Each row is a point on a tangle of strands that fork, close into loops and nearly touch. The rows are in no order.
Two points are linked if the straight distance between their rows is under 75.6. Some points are linked to none.
balub: [  2.4 -55.3 -17.0 -24.0   2.8  -3.8 -25.9 -59.1 -12.6  14.5  22.7  -9.2
  21.7  -9.8  -6.6  12.1   4.3 -25.4  31.4  33.0]
tuk: [ -3.2  27.4  17.6  23.0   8.0  -4.6  14.7  12.8  45.4  -7.0 -38.3  -6.5
   2.4 -13.9  -2.2  -3.1   2.8 -27.7 -12.8   1.7]
Fumi: [-13.3  20.0 -32.5 -13.4  16.0   9.0  25.6   2.1  18.0   0.6   2.0  35.5
   9.2 -34.4  18.3 -14.4 -18.3 -10.3   6.4 -16.5]
Nat: [ -0.4  22.7  -6.0   6.8  26.5  14.7 -19.0  -1.9  -2.9 -20.5   6.5  63.7
  38.2  -6.2  18.2  10.1   9.4  26.8   4.3  39.7]
muko: [-28.3 -11.4  13.6  16.4  -4.2  13.6  21.3  -4.9  15.1   9.1   3.3  44.5
  17.6   2.6 -38.6  16.7 -13.2 -25.3   1.8  20.3]
sef: [  7.9   4.6 -12.2   8.7  -4.2   4.5   4.9  -2.3  11.6  -9.2  -2.7 -25.9
 -24.8  -6.6 -19.0   4.8 -29.3  19.6  27.8 -56.4]
Zorup: [  9.7 -14.8  17.3   7.6  -1.0  -4.9   4.9  34.5 -12.0  27.3 -25.8 -48.6
 -50.6 -15.9  -1.3 -29.5  16.0  42.9 -14.7  -0.9]
niti: [ 12.0  11.3   0.2  -7.9  -8.6  11.8   4.1  -8.6   2.7 -15.6  26.1 -17.7
  31.4   8.6   9.5 -10.8 -16.9 -19.6  -1.0 -37.2]
mafam: [ -3.3   2.4  22.1   2.4  -0.1   7.0  29.9  16.4  31.3 -12.1 -29.2 -24.3
   0.9 -13.2   6.5 -10.3  46.3 -25.3  -3.8  11.8]
nasan: [ 14.5 -37.3   0.8  19.8  32.4  10.9   3.0  41.7 -16.4 -38.2  19.6  -1.7
  18.3  17.2 -18.4  20.5  17.1  -2.3   8.1  62.8]
dubu: [  6.4 -23.1   6.0  -1.9  -7.8   1.9 -18.4 -40.1 -15.6  19.3  31.4   0.1
  36.9 -17.9 -17.3 -17.6 -21.5 -37.6  25.4  26.9]
rilo: [ 23.2 -22.5 -24.6  16.2  16.9  30.8  -4.8  22.6 -33.6 -36.4  -9.6  27.7
  15.3 -17.9   2.1  -5.5  16.5 -11.3  32.6  29.4]
tinun: [ 12.2 -42.6 -19.8 -31.0   0.7 -17.7 -36.1 -46.5 -25.8 -24.5  -0.2 -16.0
  24.4 -13.8   5.8   8.4   8.6 -39.4   7.6  20.4]
bulu: [ 17.4  39.3  15.1  18.6 -15.9 -19.2  12.4 -13.0  37.4 -13.3 -29.5 -18.6
 -23.2  28.0   4.5   2.3  32.1  -3.8   3.9 -12.1]
Dezug: [ 26.7  10.2   9.0  11.1  12.7  -5.1 -24.7  29.5 -34.4 -22.6   5.0   0.1
  12.7  27.9  22.0  23.9 -20.3  16.8  -4.6  21.2]
Taki: [ -6.5  29.0   1.4 -14.3  -7.5 -12.7 -20.7 -41.2  26.3  13.9 -28.0 -52.8
 -20.4  -1.2  -4.1 -28.0  19.5  12.4  -5.8  -8.1]
luvum: [ 26.9 -26.3   6.2  -7.0  11.9 -24.2   6.9   1.2 -43.4 -56.6 -16.1  -9.5
  -7.1  11.5  -0.7  -5.0 -22.1  -9.3   7.6  20.7]
Kori: [  8.7  18.6 -17.5 -15.3  -8.8  18.2 -11.2 -15.5  22.4  -6.4  28.9 -22.1
   3.8  28.3  11.0 -17.3 -57.3  -0.5  -4.6 -30.8]
Lag: [-22.4  26.4   3.3  -0.7   9.0   0.0  26.6  -4.3  32.9  29.3 -34.3  10.0
  -4.8  -5.2  23.3  22.5  38.5  19.3 -15.7 -13.5]
Pipu: [-25.2  19.2   5.5 -11.3   1.6   8.3  28.2 -10.5  19.4  44.7 -41.7  17.8
 -27.1   7.0   3.4  17.6   9.1  19.7 -51.4 -15.0]
vovu: [-22.5 -13.0 -17.9   0.1   7.3   5.0  29.4  -9.3  -6.7  -8.1  12.4  37.7
  34.2 -29.9  11.6   4.1  -4.7 -19.3  16.5   0.2]
kosa: [ -5.5  32.4  -8.0   5.9 -11.6 -15.2  -1.0  23.0  13.5 -12.8  27.5 -13.5
  -6.5  27.1   5.3  -8.5 -45.5  14.4  -5.9 -24.1]
Lekod: [ -4.1  21.2  -1.5  -0.7  21.1  -0.5  13.0 -12.4   1.8 -18.1  17.4  38.4
  12.1  21.3  27.6  28.0 -29.2  22.4  -2.9  10.1]
bip: [ 26.7  24.4  10.4   3.2 -35.2  13.7  -1.0  36.9 -11.6  -3.0 -24.2 -22.2
 -12.0  12.0   8.8  -7.1  30.3 -23.9 -16.1 -24.2]
tov: [  6.9   8.6  -6.2 -10.6  22.9  -0.7 -12.9  -2.3  11.7 -26.5 -37.7   0.9
  -7.2   9.1   0.7  31.0 -40.5 -15.9  10.1   8.7]
Vuf: [ 13.1   3.6 -22.9 -32.5  36.6  29.2  19.0 -19.0  18.7  -6.0   2.9  25.7
  15.9  25.5  23.3  15.8 -13.7 -15.4 -30.8  33.1]
fikoz: [ 38.3  13.8 -38.3  10.4  41.1  32.2 -25.4 -16.1  -4.9  -1.8  -2.9  22.6
   9.2  22.6  33.3  17.1  -1.2  20.9  -4.9  36.2]
Vefon: [ -2.5  16.1   8.0 -27.3 -23.0  14.3   8.8 -46.5  22.7  34.6 -14.7 -29.8
 -17.5   9.5  -4.4 -25.8  10.6   3.8 -30.0 -20.6]
kefes: [ 15.3 -10.0 -11.0 -10.9 -30.7  24.2  -3.7   6.9  30.0  17.1 -16.7 -35.6
 -53.0  28.3 -11.6 -25.2  29.1   4.4  27.2  -5.7]
zono: [-12.7 -34.4  -0.4  -7.4  34.6  -3.7 -20.2 -16.0   9.3 -15.4  -0.3  10.8
  24.2  14.2 -10.5  53.9   5.0 -26.2  11.4  30.3]
gire: [ -8.7 -16.1 -12.4 -14.3 -14.0  22.3  -3.5  11.9  44.0  48.2  14.2 -24.2
 -48.8  18.1  -9.6  -6.9  34.1   5.8   2.6 -10.8]
sab: [ 39.3  12.2  15.7  19.6 -19.5   3.4  17.5  49.3 -16.8 -24.6 -16.3  -1.0
  -5.7  -3.1   6.0 -37.0   9.1 -17.9  -7.7 -11.6]
Satiz: [ 36.7  13.8  -8.3  15.2  30.8  39.6   4.9  13.7   4.3   4.9  -9.4 -17.2
 -10.7   4.5  -4.4 -10.5 -43.8   4.0  16.2  -1.3]
tifig: [-15.1  32.6  -3.0 -18.3 -16.9  -4.4  42.6 -24.2  -5.4   7.9  -0.7  36.3
  -0.3   3.5  16.4   4.1 -10.8  17.5 -36.8  -3.3]
pamus: [ -0.6  -6.0   4.8 -24.2  13.7  11.4 -27.2 -15.1 -28.7  -2.3 -23.6 -18.6
  16.0   0.9  20.9  46.9 -24.9   7.1  10.0 -21.6]
fesul: [ -7.8   9.8   8.6  34.4 -12.6   8.0  31.8  -6.8  28.8   6.1  -6.9  45.8
  11.9 -13.5  -8.9  -1.5  19.1 -20.0 -10.6  14.2]
Kor: [  1.6  17.8 -36.6   8.9 -14.4  14.8 -23.0  19.6  -9.4   7.3  -0.5  12.1
 -12.5 -24.3  25.3 -10.6 -37.7  32.9  -3.1  16.4]
met: [ 16.3  -8.4 -56.5  -2.8  -7.0  39.0 -39.1   8.0 -14.0  12.8  12.4   5.9
 -18.7  14.9  28.3   6.9 -22.3  32.5  -6.5  21.8]
Fotu: [-16.2  -3.0  13.5 -27.3  23.6 -24.1  18.4 -43.4  -3.8  -8.7   8.3  21.5
  16.5   9.9  18.4  28.3 -19.3   4.9  -1.9   6.6]
Safif: [ 35.9  10.3  31.7  32.4  12.3 -22.7  14.2  29.6 -56.6 -11.3   1.6  22.1
   0.2  -1.7  -8.9   3.2  10.8  -2.2  11.5 -10.6]
moza: [ 15.4 -30.3  -6.6 -16.7   4.2  -4.3 -22.9 -28.7 -41.9 -17.8  -8.1 -10.6
  15.0  -5.5  29.5  36.1  -8.8 -10.2  18.9   7.5]
vonu: [-33.1  14.7   1.4 -10.3 -31.0 -19.5  32.9 -25.7  25.4   2.2 -11.7  -1.6
 -12.4   7.8  18.2  -6.0   6.4  16.0 -39.5  -7.8]
koz: [ 26.7 -43.7 -20.5   5.8  -1.9 -10.0   3.8 -15.0 -25.8  14.1  43.4   7.2
  21.3 -27.7  10.1  -6.2  -8.1 -29.3  40.8  31.7]
kino: [-16.6  33.3  -1.1  16.1   7.3 -19.1  13.3  12.6  10.2 -23.8   1.7  18.6
  12.9  -4.5  40.1   2.4 -16.8  15.3 -12.0  15.8]
tadu: [  8.8   6.0  -3.3  15.8  16.1  20.6  14.2  16.7 -34.3  -7.1 -25.6  14.6
  15.0 -35.7  18.0  -4.3   7.4  -0.8  13.0  12.6]
Mup: [-42.6 -23.8  13.7  -0.1  -6.2 -25.6 -18.4  -6.8  16.9  23.8  39.1  -9.2
  30.9  -5.5 -48.9  -1.6 -12.3 -12.5  19.2  -6.8]
fuso: [-21.3   0.3   1.9  43.5  -9.1  29.7  10.5  30.4  29.9  23.3   4.4  -5.1
 -49.0  -5.2 -12.8  -7.5 -11.1  36.9 -26.0   4.1]
gali: [-47.7  18.9 -10.5 -39.5   7.2  -6.9 -26.0 -59.9  17.5 -14.4 -31.0   1.9
  -5.7  -2.8 -13.6 -24.7  49.0  -6.8 -15.9 -29.9]
visod: [ 28.7 -21.2 -40.6 -13.1  23.6   9.2 -19.8  16.6 -18.1 -18.6  12.7 -39.0
 -25.0  27.6   9.0  11.9 -47.6  26.5  14.4  16.6]
Mipo: [ -6.8  -9.7   8.2  36.1  -5.5  14.6   0.9  32.2  -1.3   9.1   6.7  36.4
  13.2 -12.4 -34.5   8.3  -3.5 -27.1  27.0  10.7]
mul: [ -5.8 -15.7 -38.6   2.9   8.8   8.5  15.3  -7.6   1.0 -10.2  31.3  40.0
  24.3  -3.7  12.4   6.7   2.1  -8.8  12.7  43.0]
zepil: [ -1.8 -39.1  -4.5   7.2 -16.3 -24.7  -0.7   3.5 -40.0  18.2  44.6  -5.0
  18.4  -9.3 -18.0   5.4  -8.3   2.7  46.1  25.3]
loda: [ 13.8 -10.9  28.4   0.4   0.0 -24.3  19.2   4.7 -23.9  -3.4 -15.7 -28.5
  -3.5   7.2  -2.5  -5.3  65.5   1.2  22.1 -32.3]
lev: [ -3.7  27.6 -20.8  10.3 -30.7  -3.6   4.1  22.3   8.1  18.5  -0.6  -3.2
 -24.2 -24.4  32.4 -24.3  -4.2  28.5  -7.8  -8.5]
nifek: [-28.8   9.4  31.0  11.5  -0.9   7.9  19.8   4.4   9.1  20.0 -28.0  -0.3
  20.7 -22.0  39.1  16.8  14.3  -2.7 -24.9 -13.8]
Mip: [  9.5 -25.1  25.1  25.7   6.5  -7.5  -3.4  36.1 -52.9 -15.3  26.0  22.4
  15.8   4.1 -11.1  20.5   2.1  -5.2  17.8  16.2]
dimak: [  7.4  -6.5 -32.6  -5.0  12.0  22.6 -23.4  -5.5  11.5  19.9  29.0  18.0
 -24.3  18.4  13.5  21.6 -50.2  33.2 -23.8  37.8]
kone: [-22.4  18.8  14.0 -44.8   8.2   9.8  -3.5 -10.4  15.1  20.2 -11.1  28.0
   9.9  25.7  -6.2  33.7 -19.0   0.4 -31.0 -45.9]
lebat: [  8.9  19.8 -18.4  17.4 -12.4  20.1  16.8  -4.5  17.5   9.7 -12.4 -10.0
  -2.9  -5.9  -6.1   2.5  15.5  -3.1  22.1 -57.0]
Mav: [ 17.5  24.1 -10.3  11.5  28.5   8.5 -13.3  25.6  -2.6 -43.1   8.1  22.8
  32.9   0.9  14.2 -13.0  -2.0  33.4   8.4  36.6]
feden: [  6.6  -2.6  32.7   7.5   5.8  -5.8  13.9  -4.6 -30.4 -30.0 -10.1 -32.2
   9.9  -2.7 -30.0 -32.7   0.3  -7.1   9.8 -49.3]
ruke: [-17.5   3.7  18.5 -22.1   0.7 -29.8 -34.4 -24.9  25.4   4.4  -0.5  -7.4
  14.4 -15.6 -23.3  -3.0  49.4 -25.8   7.6 -28.0]
rit: [ 27.1   3.5  43.9   9.3  -0.9 -40.6 -20.1  -0.4 -23.0 -15.0   2.0  -6.4
   0.0  -4.9 -23.5   9.3  10.5 -32.5  18.0  -2.2]
dodi: [-26.0   7.0  10.8 -35.8 -25.8   8.5  -6.9 -26.1  36.4  -6.6 -28.1  -1.6
  -3.4  36.3 -10.1 -16.7  47.0 -23.1 -25.0  -3.1]
momuv: [  0.8  -3.9  11.9   8.4  12.1 -18.1  23.1  21.7 -10.3 -32.4  31.3   3.0
  18.0 -23.5  15.2 -14.8   0.7   6.3  21.4   9.4]
febiz: [-15.8  11.9  -9.0  28.8  10.9  13.9  -2.1  27.1  34.4  11.7 -16.3  28.3
 -40.5   1.3 -19.8  10.4 -42.7  40.3 -15.0   6.6]
nuson: [ 33.3  15.7 -45.6   9.4  43.3   0.6 -16.3   6.8   6.4 -38.0   2.6  14.9
  21.1  13.6  12.3  13.6  19.1  18.6   7.2  50.0]
poror: [-52.5 -15.5  12.1 -20.7 -13.3 -15.1 -19.9 -64.3   3.2  14.6  13.3  14.7
   2.7 -12.3 -47.8 -27.2  23.7 -21.0 -14.2  -7.6]
rago: [ 24.4 -11.6 -16.0  35.3 -40.1   9.7  14.5  11.3  -5.9  25.8  17.8 -31.7
 -55.8 -19.2   6.9 -31.1   6.0  25.9   7.1 -10.1]
rovo: [ 21.2 -13.4  21.6  19.5   1.1 -11.4  19.2  14.9 -45.7  -8.6 -12.9  13.4
  10.6 -35.9   4.6 -33.9  10.3 -25.9  14.8  33.5]
Fiti: [  5.0   2.9  15.3   3.9   4.6  13.7 -10.0  23.8 -26.4  34.3   6.9 -34.6
   6.3  -7.5  42.9  -4.3 -32.6  30.2  -8.4  -8.6]
Dalu: [-47.0   4.4  13.1 -31.3   3.3  13.7 -17.8 -53.8   6.4  -4.7  -8.1   8.6
  18.3 -13.0 -38.6 -25.3  16.1 -18.1 -32.4 -33.3]
Tegeg: [  7.4  -6.0   3.8  36.3 -25.5  12.9 -24.5  24.6 -22.5  25.8   9.8  -2.8
 -44.3  -6.3   1.1  10.3 -28.8  25.5  -9.2   8.3]
dile: [  7.5   9.2  -6.3   1.4   4.7   2.3 -28.3 -14.7  23.0  26.8  11.2   6.8
 -37.4  -9.8   2.4   0.8 -53.9   9.5 -16.6  16.4]
Mon: [ -8.4  12.2  10.4 -13.5 -28.6  24.5   7.0 -45.9  23.7   4.2 -23.7 -19.0
   4.9  -0.9  -4.3 -32.6  33.8 -35.0 -20.9 -21.1]
Lebes: [-11.4   1.0  -9.9 -38.3 -13.6  21.0  21.3   2.3  40.5  34.4  -4.7 -12.6
 -23.5  47.3  -7.2  -7.3  40.1  11.6 -13.2 -28.8]
nizov: [ 11.0  30.6  14.3 -13.0 -12.0 -23.6 -26.6 -21.9   8.7   1.2  -6.7 -44.8
  -2.4  -4.2   4.9 -17.5  -2.2   5.5  -3.5 -39.7]
nerir: [ -8.2 -23.7   7.6  14.2 -24.3 -51.5  -4.3  28.2 -16.2   0.4  22.9   5.2
  14.6 -32.1 -16.7  -5.3 -12.3 -15.0  21.0  30.8]
depa: [ 17.7 -22.4  40.8  -6.0  15.0 -47.8 -25.7  -2.3 -38.9 -12.7   6.3 -13.8
  -2.0 -10.4 -47.2 -22.3 -21.7 -20.2  22.8  17.6]
fesu: [  2.3  30.5 -30.8  13.7 -23.2  21.1  10.5   1.4  14.4   9.6 -18.6  40.9
 -13.8   2.4  -1.1   1.6  12.3   6.5  -8.5 -34.0]
mipus: [-15.7  21.2 -17.3 -18.7 -20.2  13.9  33.0 -13.3  20.1  23.7  -3.8  22.2
 -13.2  22.0   1.4  -5.6  37.6 -14.0 -14.7 -33.3]
kabep: [ 21.5  24.8  -2.7  19.9 -14.6  10.9  16.7  -9.0  19.3  15.4 -26.6 -35.1
 -45.7  29.4  -9.0 -11.4  28.6   7.2  16.2 -16.5]
Nud: [-41.6 -37.5  -7.4 -31.8  10.2   0.8  -7.7 -18.2   4.0  40.7  33.8   2.5
  38.2   0.2 -24.5   3.0 -20.3 -11.8  27.6  15.5]
migi: [ 23.2  -1.0 -39.2 -13.9   4.9   9.9 -16.4  -7.1  15.1 -22.8  20.9  -7.5
  -7.1  41.3  17.0  17.9 -49.3   6.9   5.4   1.0]
nad: [  0.6   7.5  15.4   3.3   1.2  18.1  18.0  11.9 -14.8  31.2 -17.2 -35.3
   9.7 -23.4  42.6  -0.6  16.0  15.1  -2.1 -11.6]
nati: [ -7.7  -9.8  38.6  13.2  -1.1 -14.6  23.6  23.6 -26.7 -19.3  18.4 -28.2
  28.2 -11.0   6.2 -19.9   9.1 -16.1  -1.0   3.9]
Zezeg: [-27.3  20.3   6.6 -38.8   3.2   7.2 -40.2 -20.6  11.8  20.9 -12.1 -12.9
  -0.2  15.9 -13.0   7.7 -18.5  12.0 -24.5 -58.3]
Dozi: [-31.9   1.0  27.2 -21.8  20.3  -8.7  13.2  -4.4  15.7  11.0  -5.1  39.1
  26.8  -8.0  -9.0  34.4   6.2 -14.0 -20.8 -25.4]
Fori: [-16.7   6.3  13.3  20.4   3.0  13.0   6.9  20.0   9.2  27.0  31.3 -24.5
  -8.6  11.2   1.9  15.9 -13.8  33.9  -1.9 -27.8]
Nedu: [ -3.4   6.6  27.5  -5.7  -0.1 -22.8 -25.6  -4.4  10.9 -17.1 -25.9  18.9
  11.2  -2.2 -16.6  31.6 -23.8 -38.3   0.5   1.1]
pes: [-18.4  -4.7  12.1  32.7 -38.2  -8.7  27.5 -33.0  10.9  25.6  -3.7  15.5
  -2.1  -5.5 -17.3  -3.3  30.1 -18.4  -6.0  19.5]
bagiv: [-16.7  23.0  -9.4   2.5  -5.2  -3.6   8.6  -3.6  37.9  48.8 -30.1  32.4
 -54.8   5.9 -10.0   2.3  12.0  35.1 -34.3  10.2]
suvap: [ 14.3  -3.3  22.2  -5.3 -20.1  -7.5  17.2  27.9 -22.4   7.1 -22.1 -45.8
 -49.4  28.5   3.8 -22.3  14.2  32.3 -22.3 -20.9]
nilo: [ 31.0  16.6  19.0  -6.9  -4.8 -14.5  -7.1   1.6 -29.6 -11.4  -9.8 -50.8
  -6.2  11.9  -8.9 -22.4  -4.1   7.9   4.9 -49.9]
mus: [  0.4  35.2  -3.1   7.7   8.6 -28.5 -12.7  40.7   5.7   5.3  -6.0   7.5
   3.6 -12.2  20.4  14.1  37.5   9.4  -3.6 -19.7]
gis: [ 28.0  27.3  -0.4  14.7   1.9  12.7   9.2  11.6  15.4   6.0 -29.8 -24.3
  -9.1  -4.3  15.6 -12.7 -22.2 -11.2  -6.1   4.7]
fev: [ -5.6   7.8 -23.0  -2.4 -20.0 -10.1  18.5  36.5  -0.7  -6.6 -13.4 -28.0
  -9.2 -22.0  22.9 -28.1  30.2  19.9  -2.5 -28.4]
mes: [  2.2  10.1  34.6  10.5 -14.1 -36.9 -20.5   3.0   5.3 -16.0 -39.0   2.2
 -12.9 -15.8 -16.9  17.6  24.5 -33.3   8.3 -13.3]
giz: [ 41.9 -15.7 -22.3   7.2  26.5  11.8  -3.7  10.3 -38.0  -7.8  -0.4 -20.1
 -31.1  12.5  29.3  -2.5 -30.9  51.4   5.0  31.0]
kezuv: [  9.2 -65.9 -11.2   3.1  44.4   6.2  -8.1  15.3  -0.8 -19.8  15.0 -18.0
  17.2  18.9 -19.4  44.9  16.4 -15.7   9.7  32.3]
lage: [  0.7 -19.5  -8.3  25.2   5.4   3.7 -15.7  30.0 -31.9 -10.8  32.8  28.4
  21.6   8.2 -15.1  20.2   9.3   8.1  19.5  56.6]
Rumin: [-10.1 -20.9  38.4   8.2  -5.2 -23.5  20.5  27.8 -27.9 -23.7  -5.6 -23.0
   4.8  -7.2 -22.0 -26.0  34.1 -11.8  10.0 -30.5]
ral: [ -7.2   9.0 -13.0  -5.4 -15.5 -12.5   8.1  21.0 -14.6 -43.2   3.3  -7.6
   3.9   5.5   6.5   9.8 -35.5   7.6  14.9 -18.8]
bopiz: [  7.6 -40.3 -50.9   1.2  13.4  -3.1  11.6 -15.5  18.1  10.8  44.0  29.5
  13.5  22.7 -14.9  13.4   9.3 -13.3  -9.2  58.5]
tefez: [ 26.6  -1.0  -8.1 -13.4   4.7  -3.7 -18.2  50.4 -37.9 -30.3  -1.7 -11.7
  12.2  -5.6  42.2  -1.8 -30.9  12.2  -3.3   2.3]
Mizun: [ 34.4  20.5 -12.6   9.5  18.8  29.1  16.8  16.8  -9.1 -13.2   9.7   1.3
  20.3   3.6  10.5   2.7 -21.3 -13.8  17.2 -21.8]
kivu: [-30.7   7.7  29.4 -17.8 -22.0 -35.6   0.8 -53.9  13.7   3.1   5.9   0.4
  11.4   0.7 -19.5 -18.6  35.2 -13.7 -34.1   4.7]
falon: [  3.4  -3.1  20.8 -11.8   6.1  19.0 -35.5   5.5 -24.7  17.7  -8.2 -36.5
  -5.7  15.4  15.2  28.9 -47.5  32.8  -6.4 -19.5]
deruf: [ 14.7 -15.6 -52.4 -20.2  29.3  38.9  -3.7   6.6  10.3 -14.6   6.1  41.0
  20.1  27.5  18.9  12.1  17.4  -8.6 -38.7  35.4]
mas: [ 12.5   6.6   4.5  41.6  -5.9  11.3 -16.9 -25.3  20.6  41.0  28.9   6.7
 -57.3 -22.0  -3.2 -13.7 -24.8  22.4 -15.2  17.4]
gobo: [  9.5 -29.8 -38.1  11.1  30.5  46.9  12.6   6.4  -0.9 -25.0   8.2  31.2
  30.4  -0.3   4.1  15.5  15.7  -3.5  23.4  35.0]
duza: [ -3.7  12.4  -8.3   4.2 -13.6   9.9  -8.3 -14.9  -8.0 -39.5  -8.8 -22.4
   5.7  -5.5 -30.0 -26.3 -15.3   4.7  23.6 -67.1]
zufi: [-24.3 -23.9  26.1 -15.9  23.2 -12.6  -2.1 -47.2  12.8  -7.4  14.9  19.4
  16.5  11.5 -24.7  29.1 -21.5 -23.6   0.8  13.7]
natu: [ 13.0  30.2 -12.8  -4.9  36.5  16.7 -29.6   3.4 -13.1  23.9  -4.3  16.3
  12.1  12.0  42.0  28.4 -16.4  17.9  -8.8  13.1]
disag: [-37.1 -13.8  -0.3   4.3 -27.2 -52.5 -10.4   0.5  12.0  -3.6  44.6  23.6
  19.1  -6.4 -29.0   0.9  -6.3 -15.9  10.9   9.8]
deru: [ 20.6  25.8   7.0   4.2 -12.9  -5.5 -14.1  50.4  -5.4  17.5 -10.3 -30.7
 -26.3  18.9   4.0  -8.5  10.5  19.9  -7.7 -20.5]
zum: [ 10.8 -39.7  20.8  -4.3   4.8  -5.1 -25.4  -8.2 -22.0 -24.0   1.7  -4.2
  15.0   0.8 -66.5 -18.2 -25.8 -29.6  29.4  24.2]
penob: [-37.8 -10.2  16.6  -3.8 -36.7 -23.9   8.6 -29.5  -2.6   1.1  18.2  -4.2
  27.4 -28.7  27.4  -3.7  21.9 -20.4  -9.9 -15.5]
mema: [-29.4   7.5   8.0 -18.8   0.1  -0.7 -11.1   1.0  26.8  32.2   7.5 -28.2
 -18.9  16.5   2.6  13.5 -14.0  28.3 -16.2 -44.1]
lares: [-18.2 -17.6  -4.1  28.0 -17.4   3.8   3.5  25.1  20.6  31.6 -21.7 -28.0
 -62.4 -15.3  -6.9   0.4  22.2  44.1  -1.1   3.5]
dube: [-38.4 -33.1  15.0 -25.1 -17.3  10.5 -11.1 -46.9  -4.2  31.1  26.7  -8.5
  44.6 -23.3 -25.2 -19.9 -13.9 -25.6  -1.2  15.6]
putu: [  4.3   3.0 -15.0  38.7 -23.3  -3.5   2.1   0.0  24.7  33.3  33.5   6.6
 -64.6 -20.0  -6.2 -19.1  13.9  37.8   6.7   3.5]
vas: [-16.5  -2.5  -5.8   1.4 -23.8 -14.7  22.8  12.0  -7.4  -7.7   5.9  -7.4
  17.8 -44.4  28.2 -10.3  32.8   1.6   9.1 -29.2]
nemi: [ 13.4  -4.2 -54.3 -40.9  17.0  33.9  16.5 -16.5   7.9   6.0  -3.0  24.6
  -6.0  21.7   4.9   6.2 -36.9  13.3 -22.1   7.9]
neki: [  4.5  -0.2 -33.5 -39.0   8.9  19.0  29.8 -12.8  23.1 -13.8  10.0  34.7
   9.6   8.2  -4.9 -11.1 -39.4 -10.6  -5.2 -17.9]
Pake: [  8.8 -29.5  19.0  17.8   6.6  -2.4  11.8  14.2 -19.7  -8.7  11.1   3.2
   0.6 -22.5 -43.6  -6.6 -14.6 -21.4  44.2  10.5]
fifu: [ 32.5  33.4 -10.3  25.7 -11.3  18.4   9.0  48.1 -18.4 -13.3   7.7   4.6
   1.3  -2.7  18.4 -24.1 -12.8  12.5   7.3 -20.5]
pokal: [-36.3  12.6   8.8   7.0 -28.6 -23.2  16.0   4.2  19.5 -17.8   2.3  23.2
   8.0  -8.9  29.6   3.2  13.4   1.1 -27.3  18.7]
didib: [ -3.8  -1.2  19.0 -16.8   0.4 -10.7  -2.8 -16.5   8.3  -0.9 -26.0 -26.8
  -5.1 -16.2   4.3   7.8  57.8 -11.8  24.9 -31.9]
nas: [ 23.5 -19.8  -6.0 -14.3  16.3  -2.9  -9.5   1.2  -0.9 -46.1  -5.1 -19.1
   7.1   5.6 -12.7  15.8 -19.0 -33.3  17.4  17.0]
gil: [ 25.4  14.6  33.5  24.6  10.1 -27.5  20.6  19.7 -39.4   6.4 -17.7  -5.7
 -14.7  -3.3  14.9  -3.3  38.5  13.4   3.4 -23.5]
piguf: [-17.5   2.3  12.0 -38.6  12.5 -31.7  -9.7  -8.5  34.2   7.9 -13.2  29.9
  10.8  -8.7 -21.1  19.1  42.4 -39.1 -15.0 -26.0]
nunat: [-25.1 -12.6  21.8 -10.0 -41.5 -12.1  20.3 -51.5  22.7  19.5  17.0   4.7
  -1.0  23.9 -17.1 -21.0  51.1 -28.1 -16.8  20.7]
tulef: [-37.8 -12.2  32.9   3.8  11.8 -37.2 -13.5  23.5  -3.8  32.7  20.9 -20.7
  14.7  -7.1 -45.1  11.4  -3.3   4.1  36.6  -0.1]
bado: [  8.7 -23.2  21.7  16.2 -22.2  -9.8   4.7  22.8 -18.7 -15.2 -28.1  -9.3
   3.2 -44.5 -22.9 -30.9   4.0 -46.6   9.3  14.5]
bepi: [ 39.0 -12.3  -2.9   7.3  20.9   9.6  -5.3  22.3 -32.3 -55.6 -11.3  -6.8
   4.0  26.1  20.3   6.5 -10.1  -5.1 -12.2  50.1]
kolin: [-11.1  26.8 -12.5  -8.0  19.3   6.3  -0.1   0.6   2.1 -10.7  -0.6  70.4
  18.1  16.4  32.6   9.1 -20.7  42.3 -31.6  36.7]

A tip is a point with one link. Name the tips that can be reached along the links from each point below, in the order of the rows.
koz | bagiv, tulef
Kori | mafam, febiz, giz, ral
neki | bopiz, deruf, bado
pes | gali, tefez
fev | rago, penob

A fork is a point with three links, a tip a point with one. Leave the first point through the second and follow the links. Name the first fork or tip that comes.
pes, fesul | tefez
Fotu, zufi | loda
Nedu, mes | gali
bulu, kabep | feden
tinun, moza | bagiv
putu, mas | penob
bagiv, Pipu | dubu
vas, fev | rago
gil, Safif | Lekod
Mizun, fifu | febiz
